Each row is a point on a tangle of strands that fork, close into loops and nearly touch. The rows are in no order.
Points whose rows are less than 100 apart are linked; no others are. Some points are linked to none.
Novef: 23,-37,-12,7,-44,-4,-20,0,-8,-55,-15,-7,-42,-17,13,-43,18,-44,-45,-35,9,-13,-23,43,8
Kodub: 43,-29,-10,19,5,-41,23,4,41,-31,10,5,64,28,-2,68,-70,-16,-37,16,3,-27,37,-4,2
vanal: -9,-20,18,-9,-24,-29,-22,18,8,-1,38,18,-19,3,-17,-29,45,10,20,-42,2,9,15,-37,12
zamas: -21,29,28,-10,-49,-1,3,-3,3,-4,1,-3,-51,8,-2,-14,51,57,28,36,-22,6,-9,8,38
duviz: -2,-15,2,-24,1,21,3,3,3,56,-15,34,11,-23,-1,4,30,37,31,-53,8,36,15,-10,10
sevob: -15,30,26,-29,15,63,-4,19,-29,29,-7,8,-3,15,-4,-29,24,-5,46,-31,9,12,3,4,3
kemin: 25,12,18,31,-29,16,-11,-14,-19,-16,-18,-29,-23,-32,-15,-22,-4,-19,-40,33,-1,-14,-33,3,29
rel: -10,31,8,28,21,-38,-17,4,29,2,10,43,17,28,5,-8,-22,-49,-15,-22,34,10,-25,-16,-27
Tadop: -17,3,38,33,59,-38,-3,28,-14,47,10,0,20,-46,7,-18,-22,-18,9,26,26,-31,-1,-27,2
defi: 14,22,8,29,37,-49,-21,-9,-6,-62,3,-13,26,1,17,-36,-3,-23,-29,-15,-12,-78,-25,20,-12
Boped: 10,9,18,-27,-41,74,23,20,5,55,-37,3,-11,-24,0,-4,5,36,18,10,-8,54,9,10,16
dofi: -16,21,-5,26,-1,-19,-24,22,15,-47,2,40,5,3,0,-26,-15,-79,-32,-19,22,-6,-34,-12,-18
dep: 15,37,-24,50,-29,-8,4,-9,28,-65,-23,0,21,9,0,5,-58,-37,-68,43,-16,-14,-13,1,13
dasi: -53,-12,-37,-9,-31,-21,-5,14,4,-77,19,-4,-52,20,22,-22,6,-13,-1,-1,-24,2,-4,0,-42
mefes: -5,-10,-3,-33,-60,28,19,29,-16,22,-11,-4,-64,48,24,-33,53,5,27,-19,-30,14,61,34,6
risaf: 3,-8,-17,-29,4,68,28,7,-15,43,17,16,-7,7,-55,12,34,-5,54,-24,27,30,30,3,-14
sira: -5,17,-18,5,29,-26,-16,-5,13,-94,9,-7,40,30,25,-4,-26,-28,-27,-5,-32,-58,-2,16,-21
lakig: -10,8,11,-7,-44,-17,1,-27,7,-11,19,-29,-47,16,-5,2,21,53,8,47,-18,16,-3,3,-1
zitig: 32,-14,-9,33,-62,-22,-1,-26,4,-50,-14,-37,-40,-30,-1,-29,7,3,-61,30,-6,-23,-29,20,17
neb: 41,-16,18,-3,-3,-7,-19,-11,-8,-7,-17,-21,13,-21,28,6,-27,-46,-20,-25,16,-6,-20,28,-4
bik: 33,-48,-18,-22,60,-8,-25,-22,-16,2,28,-15,55,9,-10,38,-20,-28,1,-17,3,-31,25,-7,-6
giget: -17,34,0,1,16,-15,4,-4,9,-42,27,-19,10,37,-2,0,-13,-22,11,15,21,-13,-15,5,-64
sebel: 15,-21,-4,-17,13,40,9,6,-18,21,31,-6,2,0,-48,16,-4,-33,35,-12,41,22,11,-11,-33
dafo: -9,9,31,-19,33,30,-30,33,-23,33,1,31,0,3,-7,-42,19,-37,36,-44,20,-1,5,-13,4
namev: -1,2,20,18,-22,-58,-15,-4,15,2,27,10,-12,-15,-16,-12,19,11,-8,-10,9,8,-7,-35,15
konu: -22,9,4,6,93,29,-20,-4,-28,67,-11,21,41,-12,15,0,-19,-1,11,-2,-3,-5,-12,-17,16
Nal: -39,24,-61,2,-3,3,-11,-14,17,-85,-5,13,16,22,37,0,-36,-43,-22,4,-21,10,1,13,-34
geb: -3,49,-7,51,34,-26,-2,-21,16,-71,-7,-18,35,48,9,-6,-34,1,-33,18,-36,-41,-5,5,3
gelir: -11,10,-4,2,-62,36,-8,-8,-12,-14,-38,12,-70,31,8,-25,31,-7,-18,2,-17,24,-4,33,42
fim: -25,3,-8,-12,-43,-33,18,-12,6,-24,1,-32,-77,30,14,5,-2,39,2,41,-9,2,3,13,-42
Zuza: 21,-33,-3,-6,48,-39,-29,10,4,-25,32,9,50,14,3,31,-37,-53,-17,-4,2,-47,17,-17,-5
Liti: 18,-53,-27,-17,-12,24,38,10,13,62,20,6,-1,-52,-48,29,14,42,26,-17,18,49,30,-11,2
kiruf: 26,-23,21,-8,-33,3,-19,1,-16,-16,-10,-23,-26,-18,15,-26,7,-27,-12,-32,5,10,-8,20,-2
Kamez: -8,-15,20,16,8,16,2,29,-12,53,10,-1,-2,-41,-22,9,-22,-9,11,44,18,21,1,-44,22
som: -1,9,19,9,40,-33,-18,10,8,46,6,42,19,2,0,-9,-16,-32,15,-32,52,6,1,-15,-21
zogub: -47,-4,-19,-30,-21,-23,-17,2,1,-46,16,15,-65,45,18,-37,37,15,7,-28,-17,-9,11,7,-30
vike: -10,12,-22,-7,-10,-22,12,-23,7,-46,4,-36,-20,34,15,19,-17,4,-7,25,5,-6,1,18,-57
Gos: -45,-29,-6,-29,15,22,59,82,29,71,-44,67,20,-29,6,17,28,64,4,-16,-9,12,4,-36,21
nuni: -57,-10,14,-7,25,32,24,72,4,59,-32,54,6,-40,8,6,19,44,12,12,-27,10,-13,-41,65
fime: -8,29,-10,15,-36,17,-22,-40,-6,-21,-34,-2,-44,28,13,-7,5,0,-38,8,-12,19,-32,23,30
kineg: 26,-34,5,25,-7,-85,0,11,30,-7,20,15,22,-20,10,30,-41,-37,-33,18,19,-15,18,-24,9
Popi: -1,-33,-10,-12,2,5,-7,-25,-6,23,33,-17,11,-14,-24,23,32,55,19,5,-28,24,4,-31,32
mes: 15,-19,18,34,59,-66,-23,17,-6,-10,7,20,36,-9,17,-2,-33,-54,-31,6,9,-74,12,-7,26
tam: 1,8,-13,-28,25,26,12,-44,-19,23,6,-11,3,16,-18,22,24,35,35,-20,23,12,5,22,-34
Sudi: 15,16,33,25,42,-23,-8,2,-17,4,6,-27,23,-17,6,-13,-21,-26,1,13,8,-36,-20,-10,0
mar: -32,4,11,6,49,20,24,34,-7,73,13,31,14,-30,-26,6,-2,9,43,15,31,15,-1,-36,3
rud: -23,13,23,2,-4,29,20,34,13,69,-36,40,6,-44,2,5,-2,41,10,16,3,35,-21,-27,45
vavud: -1,25,-34,22,62,-24,8,-22,25,-21,33,21,57,59,-31,29,-28,-23,6,-6,13,-23,10,-8,-49
Rogi: -12,25,-33,36,0,-6,-13,7,15,-71,2,17,27,12,4,0,-39,-66,-41,16,-8,-6,-21,-16,-5
kez: -44,-3,-65,10,-34,-19,6,-2,11,-86,5,-6,-28,-1,35,-1,-27,-16,-21,33,-33,10,3,7,-37
deva: -9,-11,7,-30,-29,43,68,68,32,71,-40,39,23,-40,-3,7,24,65,23,-18,-5,31,14,-18,6
sabi: 9,0,27,27,-30,21,-15,15,-17,16,4,-17,-24,-39,-30,-16,-10,-9,-14,58,-9,8,-18,-30,43
vaz: 31,-7,-32,18,-9,-24,14,-21,41,-63,4,-17,51,37,-1,46,-58,1,-39,20,-27,-14,29,-3,-5
norak: 16,28,18,3,49,8,8,-29,-10,48,-34,-27,51,-33,25,6,-25,45,7,0,8,-2,-19,16,-19
rof: -8,36,24,-11,-1,2,-1,-35,-10,27,-36,6,-10,-6,35,-11,30,67,16,-23,-8,14,-19,36,9
Busuv: 5,13,8,0,10,-41,-27,-33,-13,-49,-14,-17,-12,11,32,-31,9,-9,-21,-29,-3,-34,-23,32,-19
nazuv: 31,22,21,-8,13,6,-7,-30,-15,26,-37,-30,18,-20,28,-1,-22,4,-3,-16,18,6,-16,27,-19
Beb: -4,-9,13,-43,-26,32,14,27,-18,24,-4,-5,-22,6,15,-40,60,27,52,-40,-19,4,49,19,5
Vulun: 5,-7,-22,-24,-7,18,0,-60,-23,7,-24,-52,-36,28,25,25,-12,36,1,21,-14,9,-1,40,-26
fovo: -4,19,-30,15,47,-19,2,-38,16,9,44,20,34,46,-47,37,0,2,11,2,17,2,6,-26,-23
Vofos: 18,-39,-26,18,-32,-16,-19,9,0,-70,3,1,-7,-26,8,-16,-3,-66,-59,-14,-3,-19,-26,15,11
Zaked: 21,-32,-31,-4,16,14,9,-35,-7,22,41,-33,17,-16,-49,48,4,34,12,30,-3,11,16,-24,1
lero: -36,-7,11,-18,51,43,-5,40,-25,45,-7,22,20,-36,4,-6,26,39,25,-7,-29,-7,-17,-37,39
mene: -31,-16,-24,-20,37,47,53,47,-6,77,-1,49,14,-44,-51,31,16,20,44,-15,34,17,17,-21,0
Gupa: 44,-12,11,14,-35,-56,1,-24,20,-37,-3,-43,0,-20,17,1,-13,8,-42,13,-10,-20,-3,19,-4
Kipe: -23,27,22,-27,-3,32,-12,5,-30,-5,-20,-4,-46,36,19,-43,28,-9,27,-28,1,-1,3,31,-10
kib: -12,-13,0,-38,-34,37,1,14,-33,-8,-21,-24,-76,47,27,-27,16,-17,21,-22,-1,5,26,35,-28
zov: -4,10,3,-14,-18,3,-17,-51,-19,9,-40,-16,-40,13,38,-6,15,35,-8,-15,-18,19,-13,39,7
Rez: -15,24,23,-8,-42,32,3,12,-7,1,-24,22,-28,4,11,-15,64,51,32,11,-40,9,-8,19,81
zusud: -7,34,-12,35,-25,-19,-6,-25,28,-39,3,-7,6,27,-9,13,-24,2,-45,51,-24,8,-15,-24,10
remu: 3,-32,10,-38,-19,0,-19,20,-6,-4,27,0,-27,4,-8,-46,58,13,34,-59,-13,0,41,-4,2
veku: 19,-26,18,-24,-24,22,4,18,-7,16,13,-25,-18,-8,-11,-11,8,-9,27,-20,26,31,17,8,-24
sifun: 14,16,-22,-26,20,33,23,-66,-24,20,-13,-46,-3,9,-7,34,-6,34,24,22,14,7,2,46,-44
susa: 43,-48,-23,-1,26,-18,-8,-31,2,20,12,-17,48,2,-5,60,-40,-12,-12,4,7,-2,23,-14,10
feg: 25,-20,-13,20,-32,-44,0,3,22,-81,13,-20,18,-15,18,8,-20,-36,-49,9,-25,-32,-7,9,-1
sor: 14,-32,-18,-23,-38,54,30,17,0,42,27,-7,-21,-6,-56,10,31,24,41,3,4,51,43,8,5
Vopo: 9,29,29,-4,-31,29,7,0,10,59,-46,16,-7,-41,12,-8,-5,39,-4,13,3,38,-23,6,35
gazo: 27,17,18,49,26,-45,-9,0,2,-28,-11,0,27,-7,14,-11,-24,-51,-42,0,11,-56,-26,9,6
turev: 40,-28,-20,1,0,-15,6,-33,11,-7,30,-38,26,7,-21,46,-25,9,-10,25,5,4,16,-5,-20
lasip: 45,-26,10,28,-15,-45,6,20,25,-23,7,-7,33,-7,5,43,-63,-48,-46,38,4,-36,18,-10,15
pigu: -22,28,27,-10,9,47,-3,6,-17,24,-18,8,6,-17,6,-9,38,43,31,5,-30,9,-30,0,58
kug: 21,-27,4,16,-35,-73,-4,5,33,-11,35,-3,0,-14,-6,15,-7,-7,-14,-3,20,9,6,-32,-12
kebom: -23,14,37,23,54,-2,-27,37,-26,38,9,28,-6,-24,-2,-46,5,-39,14,-5,18,-28,-17,-22,24
gelos: -6,10,-13,-44,-24,90,33,3,-10,50,-31,10,-7,14,1,16,36,39,44,-14,-5,46,25,37,11
bogo: -25,26,17,-2,21,-4,-7,12,5,-8,46,9,-1,30,-33,-15,16,-14,35,-5,23,3,-12,-22,-42
Tefu: -5,26,-7,4,38,8,-3,-48,-8,22,18,-4,28,31,-20,26,6,22,19,8,8,8,-7,-5,-13

A tip is a point with one link. Name the tips that can be reached along the links from each point below, in the order of the rows.
dofi | som, zogub, zusud
neb | Liti, norak, mene
defi | geb, Popi, vaz, Busuv
fim | deva, gelos, bogo

A fork is a point with three links, a tip a point with one. Leave the first point through the second and follow the links. Name the first fork or tip that comes.
giget, vike | nuni
gazo, Sudi | vaz
namev, vanal | gazo
Novef, Vofos | mene
